A landscape with many valleys, sampled at points; each row gives a point and its height.
From any point a ball rolls to the lowest of the 2 points nearest to it. It stops when none of these is lower. Distance is the straight distance between rows; heights are no part of it.
bilil (h 4.07): [ -4  11  -2  -1  -9  -3   4   4  21  -1 -10 -11   0  -9   4  12   3  -3
 -10   8   1  -8   1   3  18 -10  -5   4   9  -1 -10  13 -16   6 -10   1]
dusil (h 1.37): [  1  -7   0   7   3   1  15  10  -9  -4  -7   2  -9  -8   6  -1   7 -24
 -11  19  -5   2 -13  -7  -3  13   6  -2  18  -3  11  -9   8 -13   2   7]
Dusag (h 6.66): [  4  -3  -3  10 -11  -1  20  -4   0   5 -15   7  -5   5   6  -5  -1 -12
 -22   6  -6   8 -27  -6   2  15   6 -12  23  10  -3  -5  -2  11   9  15]
non (h 5.92): [ -9   3  14  -6  -9   1  -1  -4   7   4  -3   4  -9  -7  -1  -5   4 -11
  11   0  -9  -5   2 -15   9 -10   4   7   9  -9  12   4   6  -9   0  22]
Dibo (h 3.48): [  4 -17  -8  14  10   3   1  11  -9 -14   6  -5 -13  -2  -6  -2  -3   8
  -1   5   4   1   5   4  -9   1   1   1  -3  -9  -4 -24  10   1  15   5]
Mer (h 2.39): [ -2  -9  -4   6   6   2  19  13 -14 -10  -8  -4  -6  -4   5   0   3 -16
 -11  17   0   2  -9   4   2  14   2  -5   7  -1   3 -10   2 -11   3  -2]
zupo (h 1.23): [ -1 -19   6  11   5   0   8   7 -12 -13  -2  -8 -17 -12   9  -6  12 -22
   1  12   2  -9  -1 -11  -1  11  10   5  14 -11  10  -9  18 -19  16  10]
Gagu (h 2.25): [ -3 -15 -10  -1  -9   1  -2  -2 -21  -3   0   9  -3  14   5 -12   3  15
  -2 -14   3   7 -20  -6 -14   5 -13 -15   2  16   0  -2  14   2  17   8]
lemak (h 5.63): [  0   1  -4  11   2   7  10  15  10 -13 -16 -12 -10 -11   1  10   2  -5
 -11  14   1  -7   3   5  10  -3   6   2  12  -9 -13  -1 -12   9   0   5]
kolu (h 4.92): [  7   8   0   6  20   3   0   0   5   2   0   9  11   4 -15  -6  -3   2
 -11   3   4   4   1  -1  -3  12  18  -4  -6  -6   3 -18  -5  -1  -7 -17]
Vel (h 3.18): [  2   7  -9  -3  12   8  -4  -8  -8   4   8  11  18  17   0   6  -4  12
  -4 -12   6  11  -8   2  -5   5   9 -19 -19   3   1  -2   0  13  -7 -20]
Nebed (h 3.65): [  7   7  -2   2   5   5  -4 -10  -2  18   3  21  16  15 -10  -5   4   5
  -8  -7   2  19 -12 -14 -19   0  19 -19  -6   0   6  -3   5   8  -8  -4]
Gubo (h 3.38): [ -5 -14   3 -10   0  -5 -10   5 -14  -5  12  -5 -12  -4   3  -4  -1  16
  26 -12   1  -9   5   5  -2  -9 -22   8 -13  -5   5  -1   6 -16  11  -2]
sidoz (h 4.51): [ -2   6   4  -4   5   2  -7  -8  -2   9  11  12  16   6  -2  -2  -5   2
   5 -10   1  10  -7  -2  -7   4   6  -5 -11   3   9   1   0  -6  -9 -17]
gebu (h 6.82): [ -2  11  10 -14 -18  -1   2 -13   0  14  -6  18   8   9   9  -5  -3 -13
   2 -11  -9   6 -27  -7   7   2 -10  -4   3  13   8  15  -6   3  -5   7]
Lokad (h 4.26): [  4 -12   0   5  -1   1  -6  -2   0  -2   3   4  -6   7  -7  -7  -4   3
  -3   4  -7   7  -1  -4  -6  -3   3  -3  -1  -6  -2 -18   5   5  10  18]
Vibiz (h 4.38): [  6 -16 -11  16  11   4   9  19 -13 -24  -4 -13 -17  -7   9  -1  -2   0
 -13  10   5  -2   4   9  -2  11  -1  -2  -4  -9 -13 -22   2   4  16   3]
romif (h 2.94): [  9   7 -13   1  10   4 -10  -3  -5   0   6   6  16  15   2  10 -10  16
  -4 -11   3  14  -5  11   1   3   0 -10 -18   6  -6  -2  -5  16  -5 -15]
bug (h 3.03): [ -2   9   1 -11  -4  -5  -6  -2  19   3   5  -2   6  -2   3   8   1   0
   7  -8   1  -4   4   0  15 -15 -12   5  -2   4   2  12 -10   1 -10 -10]
Bukav (h 5.71): [-10  -3  19  -3   0  -5   0  -4  -7  10   0   0 -15 -16   2  -5   8  -3
  25  -6  -5  -7   6 -16   0  -8   6  12   6 -12  19   6  14 -28   2  10]
milin (h 5.80): [  5   3  -4   9   2   6   5   2  -1  -9 -16   6   9   5   1   1  -9   6
 -25  13   8  11 -14  12   2   6  14 -14   2  -4 -15  -9 -12  23  -3   9]
Nevul (h 3.07): [ 11   1  -3  10   7  -4   6  -4   0   2  -6  15   7   6 -13 -11  -6   9
 -26  11   4  15  -8  -2 -14   4  24 -14  -5 -13 -13 -27   5  14  -1   1]
vomoz (h 3.67): [ -8 -11   1 -13   5  -2   1   1 -25   0   7   4   3  -2  10   3  -3   1
   3   0   7  -1 -13   4   4  10 -19  -4  -9   9   5  12   6  -8  -5 -21]
mizuz (h 2.18): [  6  11   1   5   7   4  -8   2  25   0   3  -8   6  -1 -13   2   3  10
   2  -2   1 -10  24  -9   1 -11  12  12  -3  -1  -3  -2  -5  -3  -5 -11]
deso (h 3.98): [ -3   0   2  -7  -3   0 -10   6   8   2   8 -14  -1  -9  -7   8   0   7
  18  -9   2 -13  28  -2   4 -13  -8  17  -6   0   0  10   2  -6   0  -4]
mok (h 4.50): [  4  -1  -2   1  -4   1  -4  -9   7  -1   0  10   0  11  -4  -9  -5   1
  -7  -1 -11   7  -6  -1   1  -5   4  -4   0  -1  -7 -12  -3  11   6  22]
peteg (h 4.35): [ -2  20   4  -1 -10  -2  -5  -6  28   6  -4  -7   6  -7   1   9   5  -7
  -6   5  -4  -3   5  -1  16 -18   4   1  10   1  -5   8 -17   8 -13   1]
dupug (h 2.67): [ 15   5  -8  14  13   1  -1  -3   5  -1  -4   9  10   7 -11  -6  -8  12
 -20   2   6  15  -3   8  -9   7  21 -11 -12  -9 -12 -18  -2  17  -3 -11]
mut (h 3.21): [  1   0  -1   9   2   1  17   7 -11  -5 -16   4  -5  -2   8   2  -3 -10
 -17  14   0   6 -18   2   5  16   5  -8  14   4  -5  -7  -5   1   2   6]
Gop (h 5.38): [ -5  14  10 -14  -8  -3   3 -10  11   8  -4   6  13   1  10   4  -4 -21
  -4   2  -4   1 -21  -1  21   2  -9  -1   3   6   6  20 -10   1 -19  -5]
ligok (h 5.04): [  1  -7   0   8   2  -5  -4   7   7  -4   4 -22 -13 -17  -6  11  -1  -2
  11   2   4 -16  41   4   1  -5   0  23   3   0  -7   8   5   0   6   5]
sola (h 3.41): [  3   7  -7   0  14   5  -1  -9  -7   7   7  15  17  17  -7   0  -1  10
 -12  -6   9  12 -11  -7 -12   8  19 -20 -11  -2   5  -7   5   8  -6 -20]
tipo (h 5.61): [-10  -4  10  -1   2   0   4   3   1  -3   0  -2  -9  -9  -1  -1   2  -9
  12   5   0  -3   3  -9   3  -4   4   7   3 -10  11  -2   8 -13   2   7]
nufi (h 4.70): [ -8  -1   4  -9  16  -1   0   3  -2  -4   5   0   3  -4  -8  -1   1  -2
  14   1   6  -5   4  -4  -5  12  -2   8 -12  -7  12   0   0 -22  -7 -31]
Sagos (h 4.91): [ -1  -6 -11   4  16   1   7   7 -22  -3  -2   7   2  11  -5   4   5   9
 -21   9  16  12  -8   5  -9  13  11 -20  -3   0  -2 -13   8   6   3 -12]
Belop (h 2.68): [  1  -4 -13   1   4   1  -8   1  -5  -7   9   4   7  13  -1  12  -9  16
   0 -11   4   8   2  15   1   1  -7  -4 -14   6  -9  -3  -5  18   1  -6]
zofo (h 4.55): [  1  -8   9   8  -3   1  -5  -5 -17  14   5  14  -3   4 -14 -14  10  13
  10   4  -9   8  -8  -8 -29   0  11   4   7 -10  11 -16  24 -21  10  15]
gipit (h 3.75): [ -2   9  -1   2  -1   1   1   8  18  -5  -4  -7   0   0  -3  11   1   4
  -3   1   2  -3   8   6  11 -11   1   6   5  -3  -8   3  -9   6  -4  -2]
Zuvit (h 3.89): [ -7  -6   6  -7  -6  -1  -1  -2 -16   3   5   8  -1   3   4  -5   0   0
   7  -3  -3   3 -11  -2  -5   1 -13   3  -4   4  11  -1   7 -10  -1  -1]
vebu (h 5.41): [ -3   8 -11  -4   7   6   8  -4 -11   4  -2  10  15  16   8  13  -5   5
 -18   0   4  11 -20   7   3   7   9 -22  -6   4  -2   2  -4  14  -9 -15]
zekav (h 2.03): [ -4 -22   4  11  -1   0   1   3 -17 -14  -1  -8 -21  -8  15  -8  11 -16
  11   1  -3  -9   0 -13  -5   3   4   5  10 -10  10  -5  19 -18  24  14]
zela (h 5.00): [ -7  -1   6  -8  19   2   1   6   1  -3   6  -1  -4 -13  -8  -6   2   4
  17  -1   3 -15  10 -12  -5   5   1  11 -11 -15  16  -2   8 -29  -1 -25]
bazon (h 2.10): [ -5 -10  -3  -2   2   3   6   1 -23   4  -2  11   0   4   4  -1   5  -5
 -12   7   4   8 -18  -6  -7   8   2  -7   8  10   9  -3   9  -6   0  -2]
ririg (h 3.05): [  9  16  10   0  -4   0 -17 -10  24  17   5  -7   5  -5 -11  -5   3   4
  20  -6  -7 -14  33 -17  -3 -14  15  18  -6  -1   4   5  -2 -14  -4   4]
tesop (h 6.78): [  1   2  -2   2 -13  -4  13  -5   4   1 -11   9  -2   3   8  -3  -6 -11
 -13  -3  -6   6 -28  -2   6  11  -3  -6  16  11  -4   1  -9  15   5  13]
nupod (h 4.41): [ -2  -1  -9 -14 -11   2  -8  -8 -12  -3   6   8   6  15   8   0 -11  11
   6 -18   0   4 -10   4   3   2 -19 -10 -13  17  -7   8  -4   8  10   3]
Riv (h 1.81): [  4  21  -1  -2  -3  -3 -12  -4  27   1   9 -14  15   7  -4  10   7   8
   7 -14   4  -4  19  12   1 -16 -10  -3  -5  13 -11  15 -13  15  -6 -11]
gim (h 4.76): [  5 -14 -11  16   3   4  13  19 -11 -25 -11 -13 -13  -6  15   5  -4  -4
 -13  10   6  -2  -3  13   4  13  -5  -6   0  -4 -15  -8 -11   6   7  -2]
Pegi (h 4.95): [  6  16   4  12   8   0   0   6  31  -1 -10 -13   8  -7 -11   6   6   8
 -10   8   6  -6  12   1   4  -3  15   5   2  -4 -10   3 -19   4 -14 -15]
govad (h 4.90): [ -4   6  -4 -16  -3   0   6  -4  -7   3   2   9  12   4  15  10  -8   0
  -8  -4   1   5 -19   6  13   8 -12  -8  -8  13   1  18  -6  11 -10 -11]
Luku (h 3.82): [  1   1  -2   8   7   0  17   4  -9   0 -17   8   1  -1  -6   3  -3 -13
 -26  19   1  12 -15   4   0  13  16 -11  10  -4  -1  -9  -3   2  -4   1]
Midog (h 1.87): [  3  -4 -10   0   1  -1  -6   4   6 -10   8  -1  -3  10  -3   3  -4   6
  -4  -6  -3   3   6  12   2  -9  -9   0  -3   2 -11  -7  -7  13   6  11]
Famat (h 5.08): [  2  -5 -12   9  -2  -1  14  11  -2 -16 -11  -6  -8  -6  13   5  -8  -5
 -12   9   2  -2 -14  12   9  11 -10  -1   9   2 -13  -1 -13   8   4   2]
Sagen (h 3.12): [  1 -19  -4   9   6   4  -5   6  -7 -13  10  -4 -15  -2  -6  -5  -1   8
  10   2   2   0  14  -2 -12  -4   2   2  -4 -10   1 -16  14  -1  22  16]
Beboz (h 4.22): [ -8   3   5 -12  -1   3  -7  -7 -15   9   9  12   9   7   3  -3  -3   3
  11  -9   2   5  -9   1  -4   1 -11  -4 -10   5  11   6   4  -8  -4 -10]
zod (h 2.76): [ -1  -3  -7  -5  -6   4  -8   2   9   0   5 -12  -7   2 -10   3   2   6
   6 -14  -8  -9  28   5  -5 -15  -7   2  -2   4 -13   2   2  15  12  18]
gov (h 1.08): [  8   1  -8   7  14   1  -6   6  12  -9   3   0  -1  10 -11   2  -5  16
  -5  -4   7   4  10  10  -4   1   5   4 -10  -7  -8 -15  -6  10   1 -10]
dozur (h 2.59): [  5  20   3 -14  -7  -1 -13 -12  23  10   5   3  20   5   5   3   0  -5
  11 -10   0   1  -2   2  13 -14 -10  -5  -4   9   3  15 -12   1 -13  -6]
Som (h 2.34): [ -7  -4   9 -14  -6  -5  -1   4   3   0   8  -7  -5 -18   1   1  -1  -2
  17  -4   1 -14  12  -7   8 -10 -14  11  -7  -4  10  17   4 -13  -5 -10]
Bekor (h 2.32): [  3  -5 -14   1   5  -3  -8   7  -2 -16   5  -2  -1  13   0  11  -4  14
  -3 -12   1   4  11  21  -3  -6 -19  -2 -10   5 -16  -3  -8  18   7   3]
mek (h 2.36): [  5 -11 -13  -1   2   2  -8   6   4 -10   5  -5 -10   6  -5   1   1  10
   2  -7  -6  -1  20   6 -10 -13  -5   2  -6  -2 -15  -9   0  14  17  20]
gifeb (h 1.59): [  6   6  -7  13  13  -1  -2  11  14 -15  -4  -6   7   7  -6  11  -1  18
  -8   1  11   6  14  18  -2   2   0   1  -8  -6 -14  -6 -15  16  -5 -17]
fera (h 4.57): [  4  21   5   2  -6  -4  -5  -6  32  14   0 -12  12  -6  -4   6   6   0
  -3   7  -5  -6  15  -4   9 -16  10   8   8   7  -1   9 -13   0 -10  -6]
givo (h 6.42): [ -2  10   8 -17 -16  -5  -4 -11   6  12   2   7   0   7   6  -9   2  -5
  15 -15  -9  -7  -4  -4  10 -14 -15   2  -5   3   7  13  -8  -6   1  11]
Fuz (h 4.72): [  6  10   3   4  11   1  -6  -6   7   5   5   8  14  10  -6   0  -6   2
  -2  -3   1   9  -3  -2   1   8  13  -3  -7  -2   3 -10  -7   0  -5 -12]
Dup (h 5.25): [  0  -7  -2   9  -7  -4   0   7   1  -6   0 -20 -19 -24   4  12   0  -8
   9   4   1 -18  30   2  10  -4  -1  22  10   1 -11  10   5   2   9  13]
roda (h 6.04): [ -1  -9  -4   1  -3   2   9   8  -3 -12   2  -7 -18  -8  12   3   0  -8
   0  -1  -5 -10   2  -4  10  -1  -7   7   5   2  -3  -4   1  -1  11  11]
Zun (h 5.34): [-11  -3  14  -7   8  -2   0   1   0   6   4  -6  -7 -15  -3  -6   3  -2
  24  -5   1  -8  10 -14  -5  -2   3  13  -2 -17  18   3  10 -26  -2  -9]
bag (h 6.92): [  1   9   6  -5 -19  -1   8 -12   7  10  -7  12   4   8   5  -7  -3 -17
  -7  -5 -13   3 -25  -6   8   6  -4  -4  11  13   3   6  -8   6  -2  15]
kide (h 3.99): [  9 -13  -2  13   1  -1   0   3  -7  -2   1  13  -3   7 -13 -15  -2   4
 -21  10  -1  11  -8  -5 -19   1  17 -13  -1  -8  -9 -26  19   9   8  15]
neni (h 3.59): [  8  -9  -5   8   9   0   4  -1 -12   3  -2  16   2  14 -15  -9   2   5
 -29  10   8  15 -16  -6 -22   4  22 -20   2  -6  -6 -21  15   9   0   4]
mik (h 5.20): [ -5   0  -8  -4   9   2   8   1 -14  -3  -4   4   9   6   6  11  -7   4
 -15   1   8   8 -13  11   8  12  -2 -13  -6   6  -5   5  -4   9  -9 -12]
bega (h 6.21): [ -7   7  12 -16 -17  -2  -5 -10   7  11  -1   5  -5  -1   4 -12   2  -5
  17  -9 -14  -5   5 -10   8 -14  -4   2   2  -2   9   9  -1 -12   3  17]
sunuv (h 5.27): [ -1  15   6  -5  -6   1   4  -9   8   5  -6  12  13   5   8   6  -6 -14
 -12   4  -6   6 -24   2  14   6   2  -6   5   8   0   9  -9   9 -15   0]
zuru (h 5.31): [ -9  -4   5  -5   6  -4  10   8  -3  -6   0  -5  -7 -10   5   2   1 -14
   3   9   0  -1  -5  -3   9   4  -6   3   6  -3   9   0   6 -12  -2  -4]
vegen (h 3.08): [ -5   7  18 -13  -1  -5  -5  -6  -7  18   4   8  12  -1   0  -5   5 -10
  15  -5  -4   8 -10  -4   0   4  -8   3  -4  -7  23  13   1 -23 -16 -17]
fopug (h 4.56): [  1  -4   1   6   0   1 -14   0  14   5   3 -11  -9  -8 -16  -4   0   1
  11  -1  -1  -9  34 -10  -2  -9  16  20   4  -9  -4  -1   8  -2  10  17]
kopon (h 2.33): [ 20   7 -11  11  13  -1 -10  -4  12  -5   2   6  16  15  -9   3 -11  21
 -12  -3   5  13   2  12  -4   2  13  -8 -14  -4 -18 -10  -9  25  -5  -8]
Viv (h 2.64): [ 12  17   5   4   6   1 -17  -7  26  11   5  -5  10  -3 -16  -2   4   8
   9   0  -4 -16  35 -13  -3 -17  14  16  -6   9  -3   7  -8  -7  -7  -6]
Gog (h 1.42): [  0 -11  -5   3 -10   2  12   5 -24   1  -4   3  -6   2   9  -8   8  -7
 -11   1  -1   2 -23 -10  -7  13  -5  -7  16  12   8  -4  12  -3  10   5]
menik (h 2.22): [ 10  20  -3  -8  -2  -1 -16  -9  24   4  11  -1  19  11   3   8   1   5
  10 -15   4   6   5   8  10 -15 -11  -3  -7  11  -3  16 -13   7 -12 -14]
tamok (h 6.51): [  6  -8  -8  16 -11   0  20   5  -4  -6 -12  -5 -12   2  12  -8  -3  -6
 -20   5  -2   4 -24  -1   2  14  -1  -8  19   5  -6 -13  -1  13  16  19]
nege (h 4.12): [ -6 -10   6 -17   4  -6   4   4 -19  -1   3   1   2 -11   9   1  -1 -12
  10   8   2  -4 -10   4   7  14 -21  -1  -7   6  17  13   4 -14  -9 -22]
Vorum (h 4.81): [  0  -1  -2   7  -1  -1  -9   2  11   0   5 -19  -8  -8 -16   2  -3   2
  11  -2   1 -14  41   6  -7 -10   9  14   3  -2  -9   2   8   7   9  15]
taf (h 2.66): [ -2 -19   0   8   3   4  -2   6 -13 -14   5  -5 -20  -8   7  -3   2  -3
  11   0   0  -7  10  -9  -4  -1  -2   6   2  -7   6  -9  15 -11  18  14]
lema (h 5.13): [ -2  10   6 -15  -4  -5   4 -11   5   4   1   9  12   2  13   8  -8  -8
  -1  -3   2   3 -17   6  20   3 -14  -3  -5   9   0  18  -9   5 -15 -12]
gizi (h 3.91): [  2   3   2   3   5   5  -7 -10 -10  19   5  23  13  13 -13 -11   5  10
   0  -6  -5  15  -8  -9 -21   2  16  -9  -3  -4  12  -7   4  -8  -5  -9]
Nepi (h 3.40): [  5  15   7  -5 -15  -2 -15  -9  23  21   4 -13   0  -7  -6  -5   2  -1
  19  -7  -5 -11  32  -8   3 -12   8  17   1   3   1  13   0  -8  -2   9]
tep (h 3.66): [ -5   9  14 -11   0  -3  -4 -11 -11  25   3  14  10  -3  -2  -5   8  -4
  11   3  -3  12 -12 -12 -12   8   3   5   3  -4  20   4  -1 -28 -14 -21]
vug (h 4.23): [ -5  -5  -3  -6   7  -1  -3   7   7  -5  10 -11  -1  -6  -5   9  -1  11
  14  -8   8  -8  20   0   3  -6 -12  12  -8  -2   0   5  -3  -7  -5 -20]
Bok (h 4.28): [  1   6  -4   6  12   1  10   2  -4   4 -12   7   9   5  -6   4  -3  -4
 -21  15   5  14 -12   6  -4  16  22 -17   2  -6   0 -14  -3   2  -8  -8]
bodag (h 3.96): [  6 -11  -8  14  15   4   6  18  -4 -16  -7  -8 -12  -5  -3   3  -4   2
 -10  13   8   3   5  10  -2   7   7  -2  -3 -14  -7 -22   3  -1   7  -3]
Fute (h 5.64): [ -9  -8  17  -2  -7  -5  -2  -8 -10  10  -7   3 -18  -9   3 -14  13  -7
  23  -1 -10  -5   1 -15  -6 -10   7  11  11 -13  20   4  17 -25   9  26]
Riger (h 5.35): [  1   3  -4   6   4   2  14  16   5 -15 -15  -7  -8  -9   7   7  -4  -9
 -10  15   5   0  -9  10  13   6   0  -4   6  -5 -12  -3 -15   4  -5   0]
duzo (h 5.59): [  5   8  -7   4   4   7   4  -3  -2   0  -9   8  15  11   2  10  -7  12
 -21   3   5  12 -18  14   4   6  11 -19  -5  -1 -10  -3  -9  19  -8  -5]
nemi (h 1.82): [ -2  18   0   6 -12  -5  -1  -2  22   3   0 -23   5  -4  -2  11   4   0
  -4   0   1 -12  26  14   1 -15  -2   3   3  12 -17  14 -14  18  -7   6]
nedi (h 3.79): [-10 -12   1  -7   4  -2  -7   3 -15  -7  15  -2  -2   0   2  -1  -6  11
  15  -6   6  -2   1   5  -5  -2 -16   3 -14   0   6  -4   8  -9   0 -11]
Nad (h 4.60): [  0   3  -6   0  12   1   9   1 -13   4  -4   8   7   6 -10   3   4   2
 -17  10  11  12 -11   2 -10  16  18 -12   0   0   5  -7   3  -1  -4 -17]
zer (h 2.65): [ -5 -10  -8  -9  -3   3  -3  -4 -32   2  -1  14   3  17   9  -6   7  17
   2 -15   8   6 -19  -2 -16   1 -15 -14  -2  11   7   7  13   0   4  -4]
pavup (h 4.77): [  5  24   8   9   6  -3  -1  -5  33   3  -5 -18  11  -7  -3   7   9   5
  -4   9   4  -8  16  -3   7  -8  11  11   4   5  -7  11 -21  -1 -17 -17]
Lir (h 4.89): [  1 -11  13   6  -5   1  -4  -4 -17   7   1   7 -12   1  -4 -18  10   3
  16   4 -10   2  -1  -8 -22  -4   9   6   9 -14  12 -10  25 -17  14  26]
fudes (h 3.45): [-10  -4   7 -11  -3  -3  -1   2  -8  -2   7   2  -7  -4   8  -5  -2  -2
  17  -7  -4  -3  -3  -3   4  -6 -18   7  -2  -2  12   5   3 -16   2   3]
vilef (h 5.62): [ -5   2  -5  -5  -1  -1  -1   0   0  -7   2   2   1   2   7   9  -8   0
  -2  -2  -2   2  -5  11  13   0 -11   0  -5   4  -4   2  -8   7  -4  -2]
fik (h 5.82): [ -1  -2  -5  -5  -6  -2   7   4  -1 -10  -3  -1  -8   0   8   1  -5  -5
  -1  -3  -3  -4  -8   4  11  -3 -16   4   3   7  -6   2  -8   7   5   6]
soziv (h 1.93): [  2 -17 -11   5 -10   6   4   4 -29  -6  -2   7  -8  11   4 -13   6   7
  -7  -4   2   3 -20  -9 -17   6  -7 -16  11  13   5  -6  19  -1  15   6]
futul (h 4.13): [ -7  -9  -5 -11  -2   1  -9  -1 -12  -6  10   1   1   8   4   1  -7  11
  10  -9   2   0  -4   8   0  -1 -19   2 -13   6  -2  -2  -1   4   7   3]
Tuge (h 2.00): [ 11  10 -10   8  10   6  -5  -2  10  -8  -1  -4  13  11  -1  11  -5  17
  -9   1   7  10   1  20   1   2   5  -6  -9  -4 -15   0 -16  24  -7 -15]
vafis (h 4.99): [ -5 -13  -2  -6   4  -6  10   8 -17  -9   0  -7  -9 -12  11   2   3 -18
  -1  12  -2  -2 -11   1   5  13 -13   0   2   1   8   3   8 -16  -2  -9]
Biseb (h 4.59): [ -5 -10   1 -14   3  -8  12   6 -16  -2  -4  -2   3 -11   9   5   5 -21
  -2  17  -1  -1 -17   5   8  15 -11  -3   2   4  13   9   1 -14 -11 -20]
nom (h 3.17): [  3   1  -8  -5 -15   2  -7  -5   9   6  -1 -15 -16  -6  -6   1   1  -2
   9 -14 -10 -19  28   8  -5 -13  -7   9   3  11 -15  12   4  15  13  29]
dirav (h 3.13): [-12 -13  -4 -11   3  -1  -6  -1 -34   1   7   7   3   6   7  -3   1  12
   8  -8  10   3 -14   3  -9   2 -16 -11 -13   9   8   3  12  -6  -1 -16]
kidam (h 5.42): [ -5  -2  -3  -3   5  -1  -1  -1  -9  -3   4   0   6   3   4   7  -5  -2
  -5   2   6   7  -9   5   6   9  -4  -4  -7   3   4  -2  -2   3  -8 -13]
mafe (h 5.17): [  3  12   0  13   3   1   4  12  22 -10 -11 -20   5  -6 -11   9   6  12
  -7   6   9  -6  24   9  -1  -5   9   5   2  -4 -13   4 -15  15  -7  -7]
Rosu (h 5.37): [ -1   4  -4  12  -2   6   5  16  16 -14 -11 -16  -4 -10  -5  13   4   7
 -10  12   9  -6  16  12   0  -6  -1   2   7  -6 -18   5 -13  15  -5   2]
vati (h 2.43): [ -8   4  18 -20  -2  -6  -2  -3  -1  12   8   3   8  -7   5  -6  -1  -3
  18  -6  -5  -2  -6  -4   8  -1 -17   5  -8  -4  19  17  -1 -20 -14 -19]
keded (h 3.58): [  4   5  -2  -1 -17  -3  -3  -6  16   9  -3 -15 -18 -11  -3  -1  -1 -17
   8  -4  -6 -23  29   6   1  -5  -7  17  11  16 -11  15   6   8  13  29]
Nos (h 3.39): [ -4   7  -3  -8 -10  -2  -3  -1  18   5   0  -4  -3  -4  -2   6   0  -4
   6  -6  -4  -7   7  -2  13 -16  -6   6   3   1  -4   8  -6   3  -4   7]
Nagit (h 6.23): [  3 -17  -6  13  -3  -1  14  10  -2 -17  -6 -12 -23  -8  17  -2   5 -11
  -7   0  -3 -12  -1  -5   8   6   1   5  13  -6  -4  -7   4   2  19  16]
fod (h 1.33): [  1  12  -5   0  -6  -4  -7  -4  20  -1   0 -12   9   4  -6  11   6   5
   0  -6  -3  -6  21  13   2 -17  -8   0   1   8 -14  11  -8  14  -4   3]
futuk (h 2.69): [ -4 -10  -3   1   3   7  -1  -2 -20   6   2  14   5  14  -4  -3   5   6
  -9   1   5  10 -14  -7 -15   3   5 -14  -2   1   8  -8  12   0   0  -1]
Nopov (h 4.64): [ -3   0  -8 -12  -4   2  -6  -8 -11   1   7  10  13  14  11   9 -11  11
  -3 -11   3   7 -12   7   5   1  -9 -11 -12  15  -2   9  -3  11  -4  -7]
tarel (h 5.26): [ -1 -13  12  10  -1   2  -2 -11 -10   2  -5   3 -18  -9   0 -18  12  -9
  15   1  -8  -4   3 -14 -11  -3  10   6  15 -16  14  -7  20 -17  14  28]
tidi (h 6.02): [  7  -1  -6  20   3   6   8   7   4 -13 -17   1  -5  -2   0  -4 -10   1
 -21  14   5   7 -13  13  -1   4  12  -7   6  -9 -21 -15 -12  19   1  11]
Bipug (h 2.95): [ -7 -14   5 -13  -1  -4  -3   8  -9  -6  12  -7 -10 -12   9  -2  -1   5
  24  -6   0 -10   7  -2   7  -9 -22   9 -10  -3  10   6   4 -17   3  -6]
Nava (h 1.68): [ -9   0  14 -18  -7  -5  -2   0   8   7   5  -2   4 -13   5   0  -1  -4
  15  -4  -2 -13   4  -5  15  -9 -20   5 -10  -2  11  21  -5 -16 -15 -14]
sagef (h 6.38): [  6 -12  -8  17 -11  -3  20  10  -3 -15 -11 -11 -17  -6  16  -4   0 -12
 -11   2  -3  -4 -11  -3   7  15   0  -4  16  -2  -9 -12   0   9  19  16]
dovun (h 2.26): [ -4  11   1  10  -7  -3   5   6  15  -5  -5 -29   1 -10  -5  16   0   4
   0   3   6 -16  30  17   0  -9  -8  11   4   8 -18  14 -14  16  -8   0]
Nubo (h 4.20): [  3   1   8   7  -1   2  -8 -10  -8  17   6  15   7   8 -17 -15   5  15
   6  -4  -6  11  -3 -11 -26   2  12  -2  -4  -8  11 -14  14 -14   4   2]
das (h 3.95): [  5 -15   0  11   2   4   0   0 -14  -7   6   7  -7   4  -8 -10  -2   5
  -8   9  -3   4  -6  -3 -16   0   7  -7   0  -2  -3 -21  18   1  12  15]
poral (h 5.02): [  5  15   4   1  -5   5   0 -17   9  13  -5  17  19  11   4   4  -3  -6
 -13   3 -11  14 -23   0   7   0  13 -15   6   6   0   2  -7  15 -11   6]
bil (h 4.39): [ -7   6   8 -11  18  -2  -2  -7  -6  10   6   7  13   0  -7  -3   4  -2
  14   1   4   4  -5  -6  -9  14   0   4  -9  -4  20   6  -2 -23 -13 -35]
Bof (h 0.09): [  2 -14   2   5  -3   5  12   9 -16  -7  -6  -2 -14  -8  13  -9  13 -24
  -4  13  -3  -4 -11 -14  -6  16   5   6  21  -3  11  -5  14 -17  14   8]
femu (h 3.71): [ -4   5   9 -11 -12  -3 -10   2  11  12   7 -13  -1 -13  -2   4   0  -1
  22  -6  -2 -15  27  -9   5 -14  -3  18  -4   0   2  16   1 -10  -4   5]
sasa (h 6.65): [ -5   6  10 -18 -16  -8   6 -10   5  11  -1  10   2   2  10  -8  -2 -12
  10 -11  -9  -3 -19  -7  14   0 -19   5   2  10   8  20  -7  -2  -5   4]
pir (h 4.27): [ -1  -1   5   2 -10   0 -10  -5  11   7   1 -13 -11 -16  -6  -3  -2  -9
  14   8  -2 -12  30  -6   6  -8  12  25   9  -7  -2   8   7  -4   6  21]
Fovu (h 4.78): [  8   9   3   0 -10   0  -5 -15  13   7  -3  15   7  13  -2  -5  -5  -6
 -13   1 -15   9 -17  -2   5  -4   9  -9   4   2  -5  -6  -8  14  -3  19]
bolu (h 3.93): [  2   2   0   1 -14  -1  -4  -5  10  10  -3 -13 -14 -16   2   2   1 -17
   8   3  -7 -19  25  -4   8  -7   3  23  14   5  -4  16   2   2   6  26]
fima (h 4.08): [ -4  12  10  -5  12   0  -1  -6  -6  14   4  13  10  -2 -10  -7   7  -4
  10   1   1   7  -4 -12 -17  11   8   5  -2  -6  20  -2  -2 -23 -10 -23]
tamat (h 1.65): [  6   2  -1   2   7   2  -7   1  17  -4   5   0   2   3 -14  -5   0  10
   3  -7  -1   2  15  -3  -3  -8   8   7  -7 -10  -4 -10  -2   2   0  -3]

Call two points neighbours if one is among the 2 nearest of the other. Go from one point of each pair to the other, from neighbour to neighbour, staying as low as possible. Name the highest point that can't be avoided.
gov / Bipug | vug
fod / Bof | lemak
mik / fod | tidi
gov / das | kide

For each start below, name the point where the ball stops.
tesop | mik
sasa | Gog
Biseb | Gog
Gop | Bipug
deso | gov
Famat | Bof
Zun | Nava
Nad | Bof
Fute | Midog
ligok | Midog
pavup | fod
